Points on a hilly landscape, in no order, each with its height.
From any point a ball rolls to the lowest of the 2 points nearest to it. It stops when none of these is lower. Distance is the straight distance between rows; heights are no part of it.
Q393: [ -1   5  21   3 -24  41  15  17 -29   2   8   6 -11  17  13 -47  12 -38
 -46  15 -29 -23 -21]  height 652
Q480: [-13 -18 -29   8  -5 -12 -28  31  14 -62 -14  17 -22   4  -6  15  26  -8
  16 -20  11   2   9]  height 479
Q618: [-36 -10  43 -17  -2   3  16 -16 -13  26  30  15 -23  14  -9  10  32  30
 -38   7 -21   7   9]  height 595
Q845: [  4  -1   8  25  16  -5  28 -24  14 -44  -6  10 -21  21 -17 -10  22   2
  20  -2   7 -23  -2]  height 485
Q46: [  0   4   8   6  10   2   0 -33   7 -13  22   9 -35  12 -27  25  63  26
  -3 -17  -6 -16  30]  height 521
Q852: [-22  31   3 -20 -22  -2  28  20  -8   5  10 -25  -9 -16  25  10  15   5
 -11   6 -40  31  12]  height 264
Q381: [-10 -11 -48  19  42 -51 -15   1   7  28 -26  -1  23 -20  21  -6 -45 -24
  73  15  16  20   4]  height 244
Q353: [  0 -37   4  26  19 -20 -16   8 -10 -12  -4  38 -32  16 -29   4  37 -20
 -14  12  -4 -29   6]  height 515
Q577: [-27  15   3 -36 -27  13   5  31  -5  11  14 -22   7 -21  28  13 -14  15
 -27  -3 -20  44   7]  height 333
Q382: [-12 -24  11 -24 -21   4 -37  31   4   6  27   3   1 -34 -15  49  -7  26
 -49  -8  -7  42  14]  height 399
Q230: [  3 -27  -9  15   2 -24 -19  40  -5  -9 -21   5  -1 -23 -11  13 -21 -21
 -11  15  -4  17  -3]  height 56
Q222: [-17 -10   1 -29 -14  21  11  19  -7   3  -2   9  20  17  21  -5 -17  -5
 -28  -6  19  13  -9]  height 441
Q459: [ -5  15  18 -16   9  16  37 -28   9   8   3 -19  10  -3  11   0 -22  29
   8 -10   9  18  -4]  height 539
Q173: [-33 -14  -6 -30  15  16  24 -11  13 -15  -7  12  24  31  30 -11 -24  11
  20 -23  49  13 -12]  height 487
Q57: [ 43   1   2  21   1   2 -12 -51  -3  37  20  25   6   7 -28  21  16  -7
 -10 -18  27 -30  25]  height 195
Q666: [  8 -22  27  26  30  -3  38 -35   7 -11  -2  22  -8  15 -24 -10 -17   3
   8   1  23 -13  -6]  height 461
Q515: [ 25  34  12   6  -4  22  42 -29   0 -10  -1  -9  11  33   2 -37  13 -14
   9   2  -4 -39 -15]  height 532
Q894: [-38  -5  29 -29 -31  -3   0  28  -5  21  34  -8   6 -23   5  28 -15  26
 -42   7 -22  50   7]  height 384
Q399: [  1  19   7  -5 -23  11   1  39   7 -18 -15 -48 -20 -35  14 -18 -15   8
  -4  10 -35  17 -15]  height 253
Q485: [ -6  28 -34 -30 -28  13 -20  49 -10  12  -8 -34  15 -19  39   8 -10  -6
 -10 -10 -17  30   3]  height 389
Q184: [  3   6 -29 -28 -31  19 -31  41  -2 -18  -5  -8   9   1  17  17  11  -6
 -22 -20   7   9   8]  height 430
Q793: [-17 -11  48   6 -21  38  22  10 -27  14  21   7 -24   2   3 -49  11 -20
 -58  25 -39  -9 -20]  height 641
Q849: [  0  -7 -33  -5 -18   3 -48  30   7 -39   0  13 -13  -2  -6  29  34  -5
 -13 -25  12  -3  23]  height 460
Q142: [ 22  -7  14  25  12  -9  30 -19 -32  41   1  14  13  18  -3 -17  -1 -38
 -26  28  -8 -24  -1]  height 352
Q420: [-25  -5 -13 -40  -4  29  -1   2  18 -22  -3  -2  17  14  28   0 -12  23
   1 -30  41  18  -5]  height 459
Q362: [  6  32  12 -14   3  12  27 -27   6  23  19 -27   3 -20   2  25  -6  35
  -4 -15  -9  24  15]  height 562
Q394: [ 25   3 -15  13 -15  -6 -16  18 -11 -14 -15  17  13  25   2 -16  17 -44
  -9   7   6 -39  -8]  height 672
Q648: [  7  19   8  12   6  -1  26 -29   5 -27   8   2 -24  21 -20   0  51   6
   7  -5 -12 -28  10]  height 502
Q710: [-15 -34   6 -11  11  -1 -38 -14  -1  21  33  43  -9  -1 -28  50  22  23
 -32 -19  20  10  29]  height 322
Q917: [-16 -35  10 -20   0   7  -1   6 -10  26   6  29  34  17   8  13 -29  -6
 -34  -3  40  17  -2]  height 391
Q756: [  9  37 -28   7   2   5 -31   0  30 -36 -20 -35 -18  -7   6 -21   0  37
  74  -6  -5 -13 -23]  height 374
Q355: [-13   8 -20 -18   8  23  -3  -4  30 -41 -15 -20  -3  10  21 -16  -9  33
  38 -26  26   4 -12]  height 426
Q316: [  2  16  24  -1  12  23  55 -37  14 -18  -8 -19  -2  18   7 -31  -7  18
  23  -4   7 -12 -16]  height 513
Q561: [ 29   2 -15  28  11 -40  15 -14 -34  47  -5   9  30   2  -3  -2   2 -51
  -5  30  -7 -19  10]  height 290
Q268: [-17 -35  -2  15   9 -18 -11  21   4 -41 -12  33 -21  13 -17   8  21 -15
  -2   2   9  -7   3]  height 497
Q215: [ 44  36 -17  -4 -25  21 -25   3   3  -2 -12 -32  19  -9   0 -13  -8  -2
  10  -6  -7 -20 -16]  height 434
Q53: [ 47  61 -24 -16 -40  24 -24 -18  10 -17  -6 -24  33  15  -1 -25  16   8
  44 -15  -2 -40 -25]  height 412
Q194: [-13  -1 -25  18  23 -35   2  21  14 -28 -29  -5 -10 -11   6  -4 -11  -6
  57   8  -9   8  -6]  height 349
Q773: [-18  11 -33   8  17 -46   5  25   1  -7 -19  -9  -3 -16   9  23  10 -15
  37   8 -21  18  17]  height 298
Q135: [ 53   7   7  28  -3   3  -7 -23 -11  29   4   1   3  -7 -33  15   2 -12
 -24   3   3 -25  10]  height 261
Q800: [ 29  18 -14 -13  -9  19   5  -9 -18  54  -9 -19  47  -6  30 -16 -49 -20
 -14   0  18   4 -11]  height 488
Q172: [-16   0  40 -15  -4   3  20 -24  19   5  35  -9  -8 -24 -21  32 -10  55
 -15 -10   1  35  12]  height 586
Q686: [-13 -24   5  18  23 -35   3   4 -18  21   1  29  -8   3 -17  22  18 -19
  -8  19 -10   2  16]  height 543
Q237: [ -9   9 -46  14  19 -22 -23   2  24 -34 -20  12  -5   4  12  -3  -6  -2
  72 -21  18  -1   8]  height 383
Q780: [-26 -49  14 -13  -3  -5 -44  22   7  -6  22  38  -5 -11 -28  45   0  22
 -41 -11  21  29  10]  height 363
Q788: [-29  15   6 -18  -5 -12   9  11  -1   3  20  -5 -17 -10   3  35  33  19
  -9  -5 -27  31  26]  height 332
Q572: [-11  11 -11 -15  20  -5  37 -13  -1   5  -9   9  24  36  32 -11  -6 -14
  28 -10  25  -9  -3]  height 518
Q204: [ -3 -41  -4   6   8 -31  -9  29 -24  26 -11  22  27 -11  -3  12 -33 -35
 -31  27  10  19   2]  height 216
Q879: [-12 -13 -58  21  27 -48 -46   8  19   4 -16  18   6 -32   7  19 -35 -24
  70 -11  14  22  27]  height 157
Q227: [ 27   8 -47  31  25 -56 -21 -19  -2  38 -23  -5  34 -20  11 -13 -37 -37
  67  15  16 -10  -2]  height 279
Q92: [ 12  -1   6  12  -3  -2   0  25   3 -14 -25 -27  -9 -31  -5  -9 -27  -2
   0  13 -21  10 -13]  height 182
Q440: [ 33  16 -27  24  17 -39   9 -23 -14  41 -15   3  36  -4   7  -5 -21 -46
  33  13  13 -19   3]  height 213
Q930: [-29 -23  64  -8 -19  28  30   4  -4 -15  14   3 -25   7  -5 -34   3   8
 -46  17 -16   3 -21]  height 625
Q376: [-11 -39  22   2   9 -13  10   6 -19  34   7  31  23   4 -10  11 -29 -13
 -36  24  15  15  -7]  height 320
Q255: [ 15   1  -4   7 -26  20  -9  31 -30  -3  -3  13   3  27  12 -36  23 -55
 -38  16 -21 -36 -13]  height 662
Q984: [ 28  37 -10 -17 -13  34   7  -3  -5  26  -6 -37  23  -8  29 -22 -29   2
   1  -7  -3   0 -13]  height 462
Q412: [-16  -5 -48  23  25 -56 -17   8   8   0  -8  19   1 -22  -7  33  -5 -30
  55  -4  -1  21  33]  height 222
Q969: [ 14 -28  19   7  18   1 -20 -43  -7  43  23  37 -10   8 -33  30  23  13
 -28 -12  22 -16  26]  height 265
Q734: [-24 -18  22   2  11 -21   7   2 -31  47  15  22 -14   5 -15  15  25  -4
 -34  26 -31   5  11]  height 570
Q689: [ -9  33 -12 -18 -19  17 -10  32  13 -23 -19 -62 -13 -20  32 -23 -10  20
  25   1 -30  13 -20]  height 307
Q704: [ 31  49 -27  -7 -19  19 -19 -17  26 -35 -11 -29   7  10  -2 -21  17  27
  58 -19  -4 -29 -21]  height 396
Q437: [ -3 -31  45   9  20  14  37 -33  -7   0   4  27 -15  36 -16 -24  10   1
 -22  13  13 -25 -12]  height 429
Q408: [ -9 -25  41  -1 -10  12  -7 -16  28 -34  26  -8 -35 -30 -37  25  11  54
 -26 -14   0  24   8]  height 604
Q510: [ 14 -12  26   8  11  16  25 -20 -22  10   5  30   1  46   3 -37  21 -31
 -26  17   7 -49 -12]  height 398
Q764: [-47 -33  78 -15 -10  11  25 -12  -8   1  26  17 -26  17 -15 -23  15  32
 -44  22 -21   1 -13]  height 612
Q274: [ 25 -17  32   0 -12  34 -14 -21  28 -25  21 -15 -23 -35 -41  22  -1  43
 -37 -19   8   5   6]  height 615
Q639: [  3  23 -15  -5  -2  20 -35  21  31 -28 -23 -58 -22 -16  15 -24 -14  40
  46   3  -9  -1 -31]  height 348
Q839: [ 16  25 -10  14  15 -11  42 -14  -7   2 -15  -3  19  23  19 -28  -3 -25
  30  13  -6 -27 -15]  height 541
Q696: [ 48   8  -2  26 -16  -2 -13  11 -21  24  -7 -18   8 -26 -20   0 -16 -27
 -30  18 -26  -8  -2]  height 323
Q85: [ -5  32 -31  -3  20  11 -19 -28  35 -21  -9 -27  -8   3  23 -13 -11  46
  80 -24  20  -3  -7]  height 397

Call two points neighbours if one is among the 2 nearest of the other. Go from one point of each pair to the other, from neighbour to neighbour, staying as low as possible. Name the highest point that can't be avoided.
Q852 and Q230 -> Q382
Q316 and Q852 -> Q839
Q230 and Q57 -> Q696
Q879 and Q440 -> Q227

Two balls start at each pair of points below. Name the first point that both come to, or write -.
Q215 and Q849 -> -
Q764 and Q222 -> -
Q839 and Q984 -> Q756
